Points, in no order, along strands that fork and pass close to each other.
In the rows, 100 means zero.
Two points are linked if the straight distance between their rows is under 62.8. Some points are linked to none.
zed: [120 104 109  83 121 150  90  73 152 120 108  98 139  68  87 112  79 123
  94 141]
Dur: [116 102  99  79  96  27  94 109  75  54  53 125 117 135 152  93 104 111
  68  63]
loluf: [ 94 120 105 151  96 111 122 120 111  84 125  88  79  98  57  81 123 103
 114 161]
Duki: [ 60  87 122 117 103  98 122 125 121  94 141 101 109  92  92  96 131 130
 127 119]
Seb: [108  80  77  74 105 128  83  78  82 105  94 111 100  87  96  99  87 110
  73  48]
solam: [109 130  95  70 109  69 126  80  80  86  99 134  93 106 106  94  74 103
  79  49]
Sano: [ 75 100  81 111 124  99 116  96 115  47 161 104  84  91  45  93 121 136
  42  96]
Konu: [115 100 101  54 137 147  84  67 143 111 119 106 142  70  94 108  72 119
  86 111]
getu: [ 74  71  90  77 112 119  82 101 107  72 132 100  92  82  82 108 114 121
  77  79]
fadul: [104 126 108  75 108  46 129  88  94 104  93 139 113 113 123  99  73 101
  91  55]
zik: [ 73  93 132  80 109 115  93 107 133 126 117 101 127  88 121 104  92  99
 131 107]
Repus: [155 133  78 122  82 106 114  78  82 129  81 104  74  98  91  90  75  72
 107 115]
dida: [105 120  97  98 108 134  82  86  94  69 114  80  82  97  70 105  77  88
  74 153]
zarok: [ 77  87 113 129  95 103  98 118  65  33 108  51  73 108  86 116 112 102
  97 139]
tef: [107 104  75  79 102  63 114  79  72  95  73 132  91 110 107  84  86 101
  72  23]
Roza: [ 88 114 101 102 111 117 114  99 126  79 141 105  92  86  72  89 107 107
  87 122]
rufa: [ 79 104 109 117 103 112  94 109  75  37 121  64  66 106  68 110  99  97
  83 166]
Gopu: [ 77  84 103  81  93  43 112 112  92 121  88 135 128 124 120 109 112 116
 101  31]
dori: [ 84  76  86  71  94  48 103 101  89 138  67 134 124 110 126 103 108 102
  89  21]
fega: [128 108  89  83 109  66  84  96  94 127  47 106 103 100 137  94  74  81
 104  74]
fitir: [107 124 104  79 107  59 133  87 101 136  95 141 119 104 122 102  85  89
 110  70]
bos: [135 111  78  80 107  50  92  94  80 125  39 116 104 106 133  81  82  86
  75  58]
Buge: [128 128  61 149  74  96 132  96  75 100 117 115  63 106  59  77 123  94
  96  95]
ruki: [116 106 129  80 105  68  72 119  94  58  51  73 105 127 160 127  88  71
  92 117]
vifuv: [114 108 124 100  99 111  84 108 120 124  73  84 104 107 129 106  75  84
 136 126]
Selap: [ 65  54 138  82 103 129  65 121 112  95  93  67 117  92 129 121 100 100
 130 101]
tamug: [119 103  90  76  99  28  96 101  76 101  50 128 108 123 138  85  96  97
  76  54]
mutuz: [109 101 106 109 117 152  95  74 155 125 109  99 130  65  74  95  97 106
  91 146]
pev: [ 74  88 132  98  97  99  87 121 105  67 103  75  99 112 125 118  94  94
 120 110]
dazim: [ 76  65 114  84 109 150  61 102  91  71  92  38  95  87  96 126 102  89
  90 143]
bimob: [120 123 115  93  93  46 100 120 107 113  65 118 106 130 149 100  95  84
 118 104]
Vonun: [ 68  74 117  86 111 122  84 113 115  77 128 100 100  85  95 104 105 111
 101 104]
mamov: [ 91 127 118 119  95 104 105 103  79  45 122  76  72 109  75 106  85  82
  95 174]
Gez: [111 117  94 120  90 107 119  98 105 112 114 108  87  99  82  89 110  90
 111 110]
lobig: [105  74  59 104  83 112 106  88  85 151 111 124 102  91  72  86 147 113
  93  42]
Fum: [ 83 117 133 125  94  98 101 119  91  51 113  74  81 115 100 110  84  86
 117 164]
bude: [113 142 119  79 108  79 133  88 125 143 104 136 126  99 125 100  84  82
 130  96]
zana: [117 108  97  77 118 108  83  87  77  66  85  88  82 107 107 112  58  85
  79 101]
giti: [ 83  83 119 138  80  93  94 122  68  29  95  43  85 121 109 128 117  98
  95 124]
Ganad: [ 90  90 100 139  83 102  98 118  82  76 109  86  71 114  90 103 117  98
 116 114]
Mem: [ 77  95  84 125 107  95 113 107  96  52 154 104  79  92  56  84 132 137
  79  98]
Kunev: [111  84  98  79 103  85  72  97  94 143  52 101 117 102 138 104  82  90
 108  64]
mel: [129  96  84  53 132 138  92  59 119 117 107 110 132  65  97 106  61 119
  79  85]
Vupe: [ 89 123 128  86 100  77 138 103 130 148 122 131 137 103 116 109 103  87
 144  95]
ziroz: [ 65  88  98 112  90  85 127 108 105 125 138 127 115  95  85  94 149 114
 119  68]
siget: [ 99  97 121 132  85  85  91 127  81  42  81  57  86 129 122 123 106  82
 106 132]
bigap: [118 115  81 127  83  99 118  99  76 106 102 112  70 109  83  82 108  88
 104  84]
bobu: [151 109  79  73 123 110  78  70  78 111  62  90 102  85 109 106  41  94
  84  95]
gime: [101 113 114  78  92  26  96 121  99 103  57 131 126 139 159 106 106 100
 105  85]
zag: [ 72  71  97 133  87 123  99 130  91  76 114  71  71  95  82  89 136 112
 108 129]
Rofed: [135 139  75  96 114 133 110  62 119  90 129 108  95  84  61  92  78  92
  64 137]
vibob: [ 95  74  74  82  92  76 105  87  75 155  74 124 113 100 109  95 114 101
  91  26]
deva: [ 83  66  75 109  78  93 103 107  86 153 101 118  98 101  85  91 145 107
 110  42]
tuvi: [124 108 104  89  99 121 108  82 122 173  89 107 133  76 111 101  83 101
 135 101]
rin: [140 113  79  65 124 109  83  70  71  81  66  86  87 100 107 102  31  83
  64  97]
Bopiv: [102  91  88  85 101 123 100  84 114 131 112 113 112  81  95  95 113 109
 100  83]
Fika: [117  89  60  88  92  92 105  79  54  91  80 118  74 106  89  81  95 103
  66  25]
nis: [132 144  97 115  89 105 122  91 103 119  97 103  83 105  91  94  80  79
 115 127]
Pakud: [144 105  94  80 118 111  74  83  94 124  55  82 115  88 126 112  45  86
 107 106]
budis: [ 71  87  99 106 122 127 101  97 142  96 138 101 103  78  68  94 125 118
  72 110]
zafop: [ 59  91 107 128  95  78 131 124 105 109 137 111 114 101  82  96 144 129
 130  91]
futo: [111  93  89  90 102 125 114  81 123 165 110 120 130  76  96  96 115 103
 118  91]
giso: [115  94  73 110  92 132 100  78 110 128 113 109 101  77  74  86 113 104
  87  86]
Bef: [ 93 103 104 148  84 133 112 121 112 111 110  88  75  95  66  77 118  86
 119 157]
vad: [105  83  63 118  83 125 117  81 110 152 114 122 107  81  67  86 149 103
  95  72]
Tum: [ 75  55 107 106 105 159  59 106 108  90  99  49  98  79  80 103 113 104
  96 151]
Sena: [101 127 124 132  80  78 126 121 106 110 107 110  92 125 108  95  99  84
 145 127]
Sen: [110 103 128  77 102  52  80 130  94  52  56  89 122 133 174 122 107  96
  94 100]
dud: [113 129  90 138  85  89 121 103  65  48 124  97  61 118  70  97  95 102
  89 125]
Nere: [ 76  94  76  92 129 114 110  83 128  68 156 117  92  78  57  95 117 125
  43  76]
vezu: [ 54  78 130 102 111 123  96 120 133  95 134  94 108  85  86 100 120 119
 119 120]
pes: [128  91  46 104  80 107 100  80  54 119  77 110  68  97  78  75 107 101
  68  40]
ger: [ 65  56 125  80  95 114  68 119 118 128  86  78 118  98 138 118 110 106
 133  83]
fezo: [110 132 123 124  79  56 108 123 106 108  78 111  95 137 128 103 103  82
 131 115]
pedi: [ 85  96  91  71 126 120  90  80 119  62 144 109  99  82  66 100  97 117
  53  81]
Famiv: [104 138 102  93 118 121 110  83 133  81 140 109  97  84  65  97  86  92
  81 141]
gori: [ 81 129 143 134  85  65 125 123 108  89 115 100 105 121 116 103  99 105
 140 131]
Bilag: [102 113 104  72 118 118  80  88  83  49 116  84  86  99  88 117  63  86
  77 121]
nebos: [119 122 109 112  90  96  99 105  99 111  78  91  85 111 119 105  78  78
 122 120]
komal: [124 112 103  94 100 134 100  84 116 128  96  92 107  86  97  95  70  97
 118 130]
dof: [106 105 103  98 102 137  86  91 114  96 112  82  93  90  85 106  84  91
  98 143]
vumor: [137 124  96  93 101 116 110  82 113 150  92 110 117  85 105  97  74  91
 123 114]
pud: [ 64 102 139 131  95  81 122 129 116  96 129 103 111 110 106  96 118 113
 151 128]
gugo: [ 82 101 129 120  89 116  92 121 103  76 100  72  81 111  99 106  96  79
 126 155]
sobu: [134 103  99  96  99 108  80  91  99 145  58  83 107  96 131 106  65  91
 121 112]
razat: [ 86 110  87 142  93  97 119 114  90  66 138 102  74 108  64  87 132 126
  99 109]
Vom: [123  94  77  61 121 122  90  69  93 113  98 115 118  75  99  97  67 116
  77  53]
vutul: [ 83  99 123  94  91  23  95 122 101  90  83 123 136 140 151 114 110 115
 110  79]
Pana: [112  76  66  80 101 102  88  84  72 133  75 114  98  93 109  90 100 104
  84  36]
Lidud: [148 117  67 108  87 116  89  85  71 115  71  95  69  95  87  87  77  80
  86  98]
Zotu: [ 80  66 108  76 100  92  70 114 102 137  68  99 121 108 137 118 107  96
 123  61]
tel: [ 86 115  92 150  99  97 130 119  98  63 140  89  74  98  56  85 127 122
  98 151]
Bofe: [140  95  52 113  83 113  95  83  64 121  73  96  73  93  90  85  96  88
  76  72]
Sizu: [ 74  58 101 128  97 140  85 123 110  98 106  68  85  86  75  88 133 102
  98 142]
fizup: [ 89  90  99 109 118 139  95  79 166 115 128 100 121  72  65  93 117 112
  73 129]
marit: [100  94 117  80  96  48  88 115  84  56  60 108 116 135 159 108 105 104
  84  68]
mor: [111 111 121 104  95  83  79 118  82  47  57  59  91 131 139 132  97  68
  89 129]
Nel: [ 78 105 129  79 101  96 113 107 130 137 115 119 129  97 118 105  94  98
 148  93]
fozu: [ 94  67  55 131  81 118 101 107  77 109 117 101  70  96  59  80 155 119
  88  63]
Vodan: [ 73  95 119  98  89  43 116 114  93  97 106 126 125 128 127 112 110 126
 109  54]
Dosu: [ 84  85  85  95  90  77 126 101  88 127 115 129 110 102  93 104 128 110
 111  46]
sut: [ 70  64 134  80 110 134  66 116 105  79  93  49 107  93 117 125 100  88
 116 130]
mufub: [ 87  93 122 132  84 138  91 122 106 103  98  71  86  96  85  90 104  82
 130 161]

Follow the links from the first point to the second, and from the first to the third. Name the last point that the two ways share.
bigap, Bilag, fitir | nis
sobu, Nel, Buge | nis
gime, Sano, vad | Duki
mamov, gori, Dosu | Duki

A fork is a point with three links, a tip a point with one. Leave the first point through the second and follow the links. Name the first fork or tip that comes.
Konu, mel | Duki
Selap, sut | Ganad
zed, mutuz | Rofed
tuvi, vumor | nis
Bofe, pes | zik
